A landscape with many valleys, sampled at points; each row gives a point and its height.
A ball rolls from a point to whichever of its 4 nearest points has the largest drop for the distance, and stops where none of them is lower. Distance is the straight distance between rows; heights are no part of it.
roken h=42.2: [ 14   3  -9  21   6  17   3   3  13  -5  13 -15  -1 -20   5  11 -15  -7
  26   4   5]
vuf h=33.4: [ -2 -11   3 -19 -10 -10  -1 -13   4   8  -2   0  17  20  17  -8   8  20
 -23 -30   3]
lov h=39.8: [-15   5  -1  15  -4   6  -1  14  -4   1   7   2  -6  14  -5 -13  17  -8
 -13  22  -8]
ris h=44.6: [11  1  1  9  4 -2  2  3 12  0 -1 -6  3  8 20  1 -5 14  5 -9 13]
vebo h=21.8: [ -4   4   1 -16  11 -13   7 -13 -15  -9 -14   8   3 -24 -32   3  -1 -34
  -2   2  -2]
Rak h=41.3: [  1   0   5  -4  -7  -8  -3  11   8  11   4  -4   8  33  14  -3  13  22
 -11  -5   7]
nok h=50.6: [ 18   8  10  -7   2  -2   5   3  -3  -7  -8   1   8 -11   7   6 -15 -13
  10  -5   4]
vak h=38.0: [ -5  11   3  14  -3   5   4  15  -1   3   4 -14  -9  22   3  -7  10   6
  -3  11   0]
pusu h=21.3: [ 12  -6  26 -22 -10  -6  -8  11   0  -6  -8   9  23  20  12 -10  16   5
 -23 -14   4]
roteb h=31.3: [-14  -3 -26  -4  -5 -12  11 -25  11  21  -5 -11  -2  13  18 -11  -5  38
  -9 -24   7]
mado h=19.2: [ 16   3  17 -15  -9  -5   2  13  -3  -4 -10   8  16  14  16  -6  -6   3
 -17  -8   4]
kudo h=36.9: [ 11 -10   8  -8  -7 -14   5   1   2   6  -2  -2  12  18  25  -2   0  14
 -16 -26   7]
Fugeg h=29.8: [-17   2 -19  -2 -11  -5  -6 -18   9  34  -7 -17 -23  17  13  -4  -7  56
  11   3   3]
gaki h=14.4: [ 13   5  23 -21  -7  -3   2  16 -13 -16 -12  10  18   2   1  -4  -4 -13
 -12   0  -2]
novab h=32.8: [  8   2  -8  15   5  12   2   3  17   0  15 -12 -10 -11   6   2 -14  -1
  17   7   4]
dab h=39.4: [  2   7  -8   1  -2  -9   0  -5   9  15   2 -15  -5  18  22  -4   5  28
   1  -9  13]
Duvol h=74.8: [ 26  -1   8  -1   9   3   6  -1  10 -10  -2 -12  15 -20  14  16 -14   1
  26  -1   4]
mika h=50.3: [ 22  -2  -9   9  -2   2   6 -11  10   5   8 -10   4   0  23  11 -13  18
  17 -15  12]
Sapag h=22.6: [ -4  18   8 -10 -14  14  -3  26  -6  -1   6  -3  10  28   0 -11  16  -5
 -18  15  -4]
mezot h=37.7: [ -6  12 -14  26  -3  21 -11   5   8   1  23 -11 -26   1   4  -2  -9  22
  13   9   4]
Ninol h=52.6: [ 33  -7  -2  11   2   7   4  -9  12   4  12 -12   6  -9  21  15 -17  10
  24 -13   4]
Mus h=41.4: [ 17 -10  17 -10  -3  -8   1   4  -7 -12 -13  15  16   1  17   1 -14  -3
  -3 -23   2]
vozug h=30.5: [ -7 -19  -9  22  14  -5 -13 -11   4  18   0  15  -6 -27 -28   0  13 -18
   8  25 -14]
piz h=21.2: [ 17 -11  23 -27  -3  -9  -1   2 -17 -23 -21  18  20  -4   3   5 -18  -6
  -2 -18   4]
dilut h=31.6: [-15 -12 -11  15   7   1  -3  -5   4   7   5  10  -8 -18 -27  -4  15 -19
   1  22 -15]
nopib h=30.7: [ -7   6  -3   4   6   2  10   8   1  -2   1   2   5  -8 -13  -4   2 -25
  -5  19  -8]
rus h=27.7: [ -7  -7 -14  29   6  16  -7   6  15   0  20  -5 -21  -8  -9  -1  -2  -8
  12  12  -3]
fet h=31.7: [-13   5  -2   0  -6   7   6  15  -9  -1  -6   7   4  16 -11 -12  25 -21
 -19  22 -15]
sug h=22.1: [  3 -24  26 -27 -15   0   1 -16  -7  -9 -13  15  27  19  10 -10   6   2
 -26 -35  -5]
Gelab h=34.9: [ 12 -14  15 -13  -2  -5   2  -7  -4  -5  -8   7  20   7  16  -1  -4   6
 -10 -26   2]
fub h=29.7: [ -6   6  -5 -18  14 -23   0 -29 -25 -11  -9  16  -2 -26 -41  15  22 -32
  -5  -6   2]
fod h=42.5: [  0 -10  -8   2  -4  -9   1 -20  15  13   6 -13   4  11  22   1  -5  24
   1 -25  11]
raz h=30.2: [  0   6   2  -9   7  -5   7   7  -9 -14  -8   5   3 -19 -14   2   0 -29
  -4   6  -6]
neguf h=5.9: [-25  16   2   6  -5  17  -7  17  -1   4  11  -4 -13  32 -12  -9  29   0
 -17  18  -8]
vuku h=32.6: [ -7  -5   0  -5  20 -24  -5 -31 -24  11 -15  20  -1 -24 -45  14  22 -30
   5  -1   7]
Lino h=34.4: [ -9  -8 -13  -6  -8 -12   8 -17  12  17   2 -11   0  17  22   1  -4  31
  -5 -25  12]
Guni h=22.3: [ -6  12   4 -20  -6  -4  12  13  -9  -9  -8   5  11   1 -17  -9  10 -26
 -14  15  -9]
zup h=26.5: [-11  10   3 -23   5 -22   3 -11 -26  -5 -13  13   2 -23 -39   2  13 -40
  -5   3  -4]
zaz h=25.2: [ -2 -10  -7  23  11   6   0 -12  11   4  14  -3  -8 -27 -20  -3   8 -24
  14  18 -16]
kotoz h=23.2: [ -5   0  -9  18   8   7  -3   1   5  -1   6  -4  -7 -23 -16   1  -2 -17
   8  18  -7]
Modef h=28.4: [-22   7  -9  -2 -10  -2  -6   7   6  31  -6  -9 -29  25  14  -7   1  47
   9   1   5]
gato h=72.1: [ 27 -13  11  -9   9  -5   5  -8  -4 -15  -6   5  18 -21  14  15 -25  -2
  10  -6   7]
nugon h=43.3: [  0   7  -7  20  -3   6  -5   3   7   8  14  -9 -17  11  11   4  -6  16
   9   0   7]
bapep h=42.9: [  6  -1 -13   7  -2  -2  -4 -14  10  21   9 -23 -16   7  23   6  -8  34
  12  -9  15]
zineg h=38.1: [-17   1  -7  23   3  14  -4   9   6   4  13   1 -19   2  -9  -4   9  -9
  -3  18  -9]
Fidov h=30.4: [-19  -5 -31  -1 -10  -6   3 -27  16  31 -12 -15  -7   5  20  -2 -12  50
   7 -10   6]
Sifoz h=41.1: [-1  9  0 10  2 11  2  8 11 -1 13 -9 -6  5 10 -2  3 -7  8 12  0]
poge h=26.1: [-10  11  10 -24 -17   6   4  19  -8  -6  -3   6  22  17 -21 -13  28 -25
 -27  19  -9]
fuba h=40.7: [ 13  -2 -19  27   6  22   4   1  12  -2  28  -9 -16 -21  -3   6  -9   1
  31   8  -4]
bal h=16.9: [ 21 -12  21 -25   5  -6  -7  -9 -24 -34 -25  14  20 -25   2  10 -22  -4
   5 -28   1]
peb h=30.8: [-19  16  -1   9  -4   3  -2  21   1   4   9 -12 -16  29   1  -8  14   8
  -3  11  -8]
mevo h=18.2: [  3  15  12 -17  -8   0   7  20  -7 -14  -6   9  18  12  -3  -8   9 -11
 -15   4  -1]
Ropa h=32.3: [-19 -12 -12 -13  -8 -13   7 -19   6  14  -8  -6   7  23  20  -5   5  31
 -20 -28   4]
Kem h=14.5: [ 18  -3  -3  13   2   3   5  -1  11   3   6  -8   4  -2  21   7 -11  12
  11  -6  12]
migev h=6.4: [ 17  -6  14  -9   0  -4   4   1  -8 -14  -8   7  16  -7  14   9 -20  -6
   1  -8   7]
puni h=37.0: [-13 -11  -5   0  10 -15  -1  -5  -9   9 -14  11   1 -18 -33   0  19 -31
  -4  21 -16]
fuv h=39.7: [-24 -15 -15  29   5  11 -10  -6   9  13  13   9 -28  -3 -14   2  17   0
   0  22 -19]
kase h=24.8: [-21   3 -16  24   9  20 -12  11  11  -3  23   0 -41  12  -3  -7   2  16
   0  19  -4]
kimov h=14.0: [ -3  12  15 -28  -3 -11   5   4 -23 -16 -11  15   9 -13 -24  -1   1 -30
  -9  -4   1]
Koraf h=86.6: [ 23 -16   4   7   4   0   9  -9  12  -4  -6   0  19  -4  23  14 -15   7
   9 -26   8]
Zazez h=22.2: [-36  15  -4   8  -3  16 -14  14   2  14   7  -8 -50  31  -9  -5   4  32
   6  20   6]
zak h=37.9: [-10   9 -10  21   2   7  -5  12   7   3  15 -10 -24  10   2  -4  -2  16
   7   7   6]
gagup h=53.6: [ 20  -3  14 -19  11 -10   0  -2 -12 -22 -18   5  20 -16   9  14 -25 -16
   5  -8   5]
Paga h=16.0: [ -1  -4  -7  21   8  12   4   5   9  -5   8  -6  -6 -21  -8   1  -5 -16
  13  15  -5]
vobo h=7.9: [-29  11 -13  17   0  16 -15  12   5   3  13  -4 -40  22  -2  -3   7  19
  -3  16  -5]
Gifog h=39.9: [-10   6  -2  14  -2   3  -3  13  -4   2  12   2  -7   4 -13  -5  13 -13
  -7  21 -13]
gumib h=13.1: [ 16  -2  28 -32 -10   0  -2   2 -14 -18 -19  15  25   7   2  -8  -7  -4
 -19 -20  -5]
Mazor h=17.5: [  0  11  10 -27  11 -11  -1  -8 -30 -29 -15  12   6 -31 -25  12  -7 -25
  -3 -11   3]
Guvof h=32.2: [ -1   1  -9  -7  14  -3   4 -11  -9  -4  -6  -2   3 -32 -27   7  -4 -32
  10  11  -1]
datu h=34.6: [-12 -27 -11  26  13  13 -15  -9  20  10  20  15 -22 -22 -17   1   6  -7
  12  25 -25]
Sima h=12.8: [ 19   4  17 -14  -3  -3   2   9 -16 -19 -12  12  15  -6   1   6 -15  -9
  -9  -8   3]
Dek h=28.3: [10  6  9  1 -2 -1  2 11  1 -4  3 -3 11 11  9 -4 -4 -1 -4  2  8]
nituz h=10.1: [  8  14  23 -29  -8  -5   0  12 -23 -19 -19  19  24  -6 -10  -5  -5 -18
  -3  -9  -1]
Zesik h=30.1: [ 13   1  -5  11   4   5   0   2   7  -5   9  -9   2 -27 -15   2 -13 -16
  16  14  -3]
midu h=47.2: [ 21  -3  -9  24  -4  10  -1  -6  10   7  14 -12  -7  -5  17  12 -13  17
  23  -6   6]
figo h=33.3: [-18   3  -9  -8 -13  -9   1  -6   4  23 -10 -11   5  21  19  -9  12  33
 -11 -11   6]

For each start below, name the point where the ball stops.
fet => nituz
Rak => nituz
bapep => vobo
fod => vobo
vuf => vobo
figo => vobo
